A landscape with many peaks, sampled at points; each row gives a point and its height.
A climber steps from a point to whichever of its 2 nearest points has the largest rise for the distance, and stops where none of them is higher. Distance is the straight distance between rows; heights are no part of it.
ruku: [143 144 125 133 153 106 114 121 157 146  95  73 128 153 150 101 152 119
 117 129 137]  height 1.94
nerok: [166 165 104 137  89 101 117 104 132 134 148 115 149 152 128 112  92 133
 116 129 122]  height 4.38
lape: [143  82 131  94 207 145 117 171 182 165 100 118  76  53 129 176 149 102
 147 137 132]  height 1.20
rinaz: [108 146  76 109 123 114 144  77  95 117 153  71 145 215 128 101 102 104
 169  79  93]  height 2.96
gegu: [148 130 136 106  84 125 147 159 139 157 179 191 148  69  95 146 106 100
 126 149  97]  height 0.70
Parof: [103 116 148 130  78 157 140 135 101 110 158 219 126 110 119 135  92 170
 120 167 103]  height 1.64
Zad: [144  98 163 138 175 145 117 114 138 136  54 105  41 103 124 166 159 124
 158 137 156]  height 6.12
Samuv: [133 142 140  88 195 132 129 164 158 156 100 128 115  72 104 162 150  99
 144 123 149]  height 0.95
Sorof: [149  69 135 136 165 127 112 113 159 117  49 102  90 124 134 155 180 141
 136 148 144]  height 5.45
zir: [116 117 139 116  72 144  74 110 144  52  58 157 124  74 126 112 125 150
 145 138 134]  height 4.30
tugo: [136 124 143 162  68 132 103 111 119 131 129 176 153 132 147  84  84 167
 107 144 114]  height 1.67
barad: [144 130 130 108 187  69 144 147 114 147 147 118 146 139 175 114 131 110
 123 107 121]  height 1.38
div: [110 142 101 143 156 134 124 106 147  59 109  64 122 163 170 134 140 146
  88 119 147]  height 5.09
viv: [117 102 122 139  94 170 182  91  50 176 226 166 177 143 136 117 148 146
  92 178  88]  height 1.71
Lipo: [124 135 116 110 145 110 132 121 120  82 129  76 101 129 152 156 166 143
  93 118 129]  height 4.54
Fidip: [111 172  96 131 133 108 114 150 130 117 178  83 126 143 131  98 137 124
 112 116 131]  height 3.44
lim: [148 125  87 135 127 118 110 178 159 119 130 148  96  67 133 150 154 132
 107 122 124]  height 3.67
Fekim: [129 127 154 125 170  93 130 148 148 127 123 120 115  78 149 187 100 111
 108 121 113]  height 1.76
Fuzo: [104 110 145 141  78 131 104 148 169 128  66 142  89  72  93 175 118 103
 198 140 136]  height 4.05
Zipi: [144 167 120  85  95 124 129  83 132 147 156 120 165 177 123 102  81 106
 129 115 124]  height 3.73
bolo: [ 98 154 140 128 122 109 119 145 113 112 186 116 137 139 139 117 117 138
  96 123  97]  height 2.95
zenol: [123  93 157 153  70 163 164 132 106 156 158 228 137 117 107 140  99 142
 142 155 111]  height 1.32
galo: [157 136  97 133  90 130 124 148 134 117  97 138 128  86 155 106 127 133
 112 104 135]  height 4.68
vekin: [184 152 131 131 124  93 124 121 161 139 143 133 120 139 132 165  88 108
 118 135 136]  height 5.32
zut: [133 109 133 149 133  92 115 176 151 152 104 174  92  81 132 183 123  79
 160 109 114]  height 2.84
subor: [145 124 117 135 218 124 129 114 165 172  94  77 117 148 148 140 174  94
  94 139 151]  height 2.25
rolob: [156 130 151 104 140 150  98 129 168 109  91 106  67  87 129 163 143 131
 163 125 149]  height 5.49
vosok: [ 67 162  86 130  99 135 175 119  89 119 150 106 181 162 119  68 123 120
 119 105 120]  height 1.83
Mosar: [123 158 138 140 132 127 150 163 132 113 135 121 122 158 115 154 162 107
 136 109 147]  height 3.95
fupos: [ 68 123  93 110  96 175 165  64  60 169 228 124 174 180 123  98  89 145
 127 156  71]  height 2.12
vap: [124 112 134 142  76 143 146 153 132 177 172 225 140  86  85 148  72  99
 154 180 101]  height 0.99
temom: [119 129 117 131 116 104 162 150  95 158 156 174 167 139 146 121  96 120
  80 154  85]  height 1.59
Gos: [146  99 144 129 176 142 116  80 136 109  79  69  96 124 141  97 176 160
 109 139 158]  height 4.79
figo: [ 95 179 150  94  96 142 101 133  91  95 166 151 140 143 123 122 118 142
 107 117 107]  height 2.50
Vol: [101  72 133 122 101 128 106 149 184 112  76 143  81  76 122 184  95  97
 210 143  87]  height 3.84
vola: [151 117 120 155 166 132 130  68 124 127 125  20  78 129 155 126 177 142
 104 134 165]  height 4.35
sil: [167  73 106 135 204 148 102 152 191 140 106 117  66  81 132 163 160 126
 128 135 141]  height 1.40
paz: [140 127  99 132 171 112 150 119 104 110 147  26 101 133 139 114 174 128
 106 129 141]  height 4.02
Lum: [150 130 121 122 125 153 113 103 134  75 112  74 116 149 111 119 205 150
 139 101 175]  height 2.80
Nok: [ 94 133 145 137  98 132 121 149  97 108 128 206 133 165 116 146  87 153
 122 150 117]  height 1.96
rapov: [126 116 162 137  95  98 124 163 106 135 119 195 109  90 126 167  98 115
 142 133 101]  height 2.53
Feken: [140 140 137 156 118  99  74 120 150 120  75 103 134 157 137 113 128 142
 116 131 136]  height 1.73
zag: [106 100 145 133  79 146  91 136 148  99  34 185 147  96 114 116  85 128
 153 151 105]  height 4.95
Meru: [141 102 131 130 189 115 144 149 120 116 172  89  96 158 124 137 199 111
 153  97 158]  height 1.95
kidup: [153 151 134 153  70 121 185 132 120 130 137 167 166 114 108 114  90 140
 141 130 149]  height 0.02
pefer: [118 136 153 143 106  95 119 162 117 131 107 173 112 140 132 139  97 141
 125 139 124]  height 2.26
Moza: [128 112 132 131  71 192 126  90  98 117 169 216 162 149 126 127  91 173
  87 192 103]  height 1.21
Nin: [152 105 151 151 190  94 151 146 158 152 121  70 107  89 123 160 157 123
 135 145 142]  height 2.28
mep: [ 97 157 116 141 127 135 127  95 116  64 115  60 149 175 144  96 121 153
 111  94 131]  height 5.68
Leder: [100 158 139 128 102 133 152 126 101 130  95 128 170 154 131  80 126 140
 118 103 129]  height 1.46
vutub: [ 96 152 132 114  63 173 174  94  62 154 134 159 192 153 104 106 125 139
  99 179 125]  height 1.54
memi: [139 130 139 103 159 142 133 119 177  89  85 115 113 101 121 141 126 152
 133 122 144]  height 4.88
pazeg: [165  96 143 164  93 111  78 107 154 110  27 143 108 118 135 138 111 126
 166 136 146]  height 4.45
riku: [165 151 156 133  79 118 150 136 135 155 161 163 161  91 100 140 104 119
 145 114 119]  height 0.37
gagu: [102 154 123 109  95 141 169 127  79 157 164 188 171 166 131 104 115 118
 101 146 105]  height 2.01
lig: [117 146  99 101 104 163 139  84  82 103 191 136 157 168 124  66  87 157
 133 119 120]  height 2.87
vog: [145  62 135 135 127 131  90 134 172 120  23 121  84  96 140 141 143 132
 171 146 123]  height 4.89
noto: [140 127 136 103 156  81 165 173 112 143 138 161 139 112 150 119 111  96
 104 135 112]  height 1.19
rikud: [130 126 156 125 101 126  76 115 112  56  77 130 123 112 160 109 125 176
 131 112 138]  height 3.83
fes: [112 151  96 130 160 152 125 140 143 123 125  98 107 168 125 146 171 118
 120  84 176]  height 3.24
pogez: [109 146  83  95 142 121 178 140  87 135 176 129 182 160 132  96 102  99
 130 103 136]  height 2.27
zud: [125 132 140 130 115 138 110 125 107  80  75 102 121 113 153 112 165 163
 131  96 169]  height 3.39
dok: [ 96 146 165 134  54 186 129  74  49 143 120 168 177 146 119 102 113 161
 101 169 143]  height 1.14
buzor: [ 79 142 141 125  67 177 119 105  61 117 135 172 154 132 126  69  95 184
 106 155 148]  height 0.81
vil: [103 146 159  91 107 137 148 151 158 158 116 188 157 113 128 108 109 138
 118 146  97]  height 0.89
mul: [ 99 118 145 146  87 134  91 150 185 118  57 153 126  80  88 131  93 143
 172 148 104]  height 4.43
bagaz: [134 101 134 135  81 180 145 100  94 150 209 198 171 162 120 117 123 157
 114 179  88]  height 1.28
sanid: [151  85  85 138 119 118 101 167 171 141  89 155  75  80 128 158 137  97
 155 121 116]  height 3.11
Siluv: [144 129  98 156 167 160 112 110 160 114 127  77 117 174 117 133 205 147
 128 100 161]  height 2.71
Mog: [151 103 144 167 222 115 133 152 157 169 157  93  94  91 113 180 156 104
 126 119 168]  height 1.97
sozi: [161 123  95 131 162  99 131 167 122 134 130 118  86  99 119 165 179  88
 112 131 151]  height 2.89
Kob: [141 126  87 131 171 120 143 103 133 143 157  45 132 165 151  94 148  97
 157  68 139]  height 2.39
Vipa: [157 111 168 134 188  62 131 174 152 143 140 106 114  90 134 155 114 105
 129 134 121]  height 1.98
Tuti: [120 157 147  82 139 121 156 134 146 138 107 140 158 141 125 101 106 139
 131 110 127]  height 1.15
zar: [123 106 153 158  42 144  91 100  97 127 102 182 159 112 109  89 104 169
 125 173 109]  height 1.29
Saru: [115 133 147 159  95  91  94 137 133 130 102 141 139 148 145  90  93 161
 124 146 106]  height 1.99
gazin: [127 144 153  94 159 128 111 181 170 143 116 162 127  94 100 152 111 115
 154 129 121]  height 0.69
Kame: [136 107 133 149 199 151 131 102 125 133 159  61  96 173 120 124 221 131
 136  98 166]  height 2.29
lubos: [124 160 150 117 125 135 151 134 157  97 132 125 141 121 105 182 130 131
 122 122 138]  height 4.76
zev: [112 166  98 117 153  85 141 150 120 138 203  93 152 156 104 102 127  92
 126  90 130]  height 2.88
Mut: [ 91 149 111 112 103 162 144  89  71 162 202 149 172 177 133  89  99 121
 119 131 110]  height 2.44
pak: [169 115 112 154 212 157 116 152 176 145 144 107  85 105 126 162 165 117
 122  99 162]  height 1.68
tero: [110 130  75  97 179 107 120  80 112 130 143  42 130 200 143  95 133 103
 155  75 114]  height 2.67
moki: [133 144  77  93 107 134 127  68  94 121 180  97 135 190 136  91  85 115
 135  96 124]  height 3.29
rasol: [125 147 109 129 198 116 143 129 127 159 135  70 128 160 130 165 179  87
 101 109 155]  height 2.64
nedep: [139 117 155 135 185  49 129 170 121 147 188 116 147 130 133 129 134  97
 134 101 125]  height 1.66

For each start below, name the point where the climber stops.
Tuti -> Fidip
Samuv -> Nin
subor -> Zad

Call two points neighbours if one is among the 2 nearest of the other. Go from one point of each pair to the other, from neighbour to neighbour, staying as high as possible. Name the lowest point that can't be avoided.
mep / galo -> Siluv
Fidip / Zad -> Nok
galo / zag -> zud
mep / Zad -> paz
